Points on a hilly landscape, in no order, each with its height.
From any point a ball rolls to the lowest of the 4 points nearest to it. It stops when none of these is lower. Distance is the straight distance between rows; heights are no part of it.
k795: [  3   5   8 -13  -1   7 -12  13]  height 211
k714: [-35   9  10  11  -2 -16 -14 -46]  height 305
k309: [ -8  -1 -20 -28  -2 -21 -15  28]  height 149
k542: [  6 -11 -26   8  -6  -6  40  -8]  height 346
k147: [ 24 -12  -5 -14  -1  14  -3  28]  height 238
k590: [  2 -11 -22 -11  -9  -9  15   5]  height 465
k594: [-10  17  16  -7  -1  -5 -22  -8]  height 321
k235: [ 25 -10  15  -1   5  27 -26  25]  height 275
k507: [11 -8 -7 -6 -2  7 16  7]  height 133
k694: [-15   5  -8 -14  -4  -8 -12   3]  height 150
k819: [13  2 21 13  0 22  8 -5]  height 524
k71: [-37   6  -6   2   0 -24  -7 -35]  height 261
k255: [-17  18   6 -19  17 -20 -36  16]  height 194
k232: [ 18 -15 -23   7  -6   0  36  23]  height 303
k338: [ 20 -14 -22  29  -5   2  49  10]  height 112
k571: [ 9 -4  1  9 -6 10 23 -9]  height 629
k29: [ -3  18  28  -8  16   3 -39  13]  height 255
k650: [ 34 -13   9  -7   4  24 -15  23]  height 94
k417: [  2   5  18  22  -7  15  18 -32]  height 738
k225: [ 37 -12  26   5   8  35 -21  16]  height 306
k268: [-14  -4 -13  -1 -12 -10  13 -16]  height 280
k345: [ 13  -1   8  22  -3  12  29 -13]  height 501
k885: [  7  -7 -19   4  -6   4  29   7]  height 392
k706: [ 11   8  29 -10   6  18 -34  14]  height 322
k626: [ 24 -10  23  48   6  25  36 -13]  height 85
k178: [-33   5 -18 -22   8 -36 -30  11]  height 189
k551: [19 -9 -9 15 -7  8 30 12]  height 79
k671: [  0  -1 -14 -22  -3 -11 -12  12]  height 134
k174: [-30  20  10  -9  21 -24 -37  -5]  height 204
k150: [ 13   3  25   1   1  25 -16   1]  height 417
k77: [ 23 -16  12  30   0  21  31   1]  height 205
k879: [ -9   7   2   9  -6  -1  15 -30]  height 542
k171: [-28  26  24  -2  24 -15 -41  -3]  height 225
k935: [ -8  -9 -23  -4 -12 -10  27  -8]  height 409
k447: [-34  12   1   0   8 -21 -21 -22]  height 223
k835: [-33   7 -11  -8   9 -32 -15  -9]  height 193
k59: [ -7  -7 -13   5 -12  -6  29 -23]  height 383
k485: [  8  -6 -24 -22  -5  -4   6  29]  height 227
k439: [  6   8  16   9  -2  14  13 -28]  height 806
k652: [-14   9  15  14  -5   6   7 -46]  height 717
k374: [ 29 -20 -12   7   2  10  25  29]  height 434
k572: [  7   8  15 -11   6   6 -29  15]  height 268
k408: [-13  20  22   3  -1   3 -14 -22]  height 411
k251: [ 27 -14  -2  33  -2  13  41   9]  height 267
k865: [-26   2 -19  -8 -10 -21   0 -18]  height 201
k903: [ 8  6 23  3 -1 14 -7 -4]  height 104
k557: [ 15  -8 -14 -25  -1  -3 -15  31]  height 132
k636: [ 28 -11   7   1   0  23   5  24]  height 37
k110: [-8 10  2 -2 -3  0 -5 -9]  height 264
k361: [25 -7  6 15 -1 17 21  2]  height 532
k242: [-29   0 -25 -18  -5 -25 -10  -6]  height 173
k464: [-35 -11 -36  -4 -11 -32   5 -26]  height 287
k410: [ 26 -14 -14 -14   0  10  -2  40]  height 217
k618: [-22  13  -3 -16   7 -21 -31  15]  height 191
k210: [-27  14   9   0  11 -15 -27 -16]  height 241

Call two points neighbours if one is among the 4 nearest of the other. Go from one point of each pair to the other, from neighbour to neighbour, staying as low as possible. Name the highest point that can't be avoided.
k557, k626 => k59
k626, k551 => k251
k557, k636 => k410

Where does a ball stop that starts at each point below?
k590 => k551
k178 => k557
k255 => k557
k268 => k557
k110 => k557
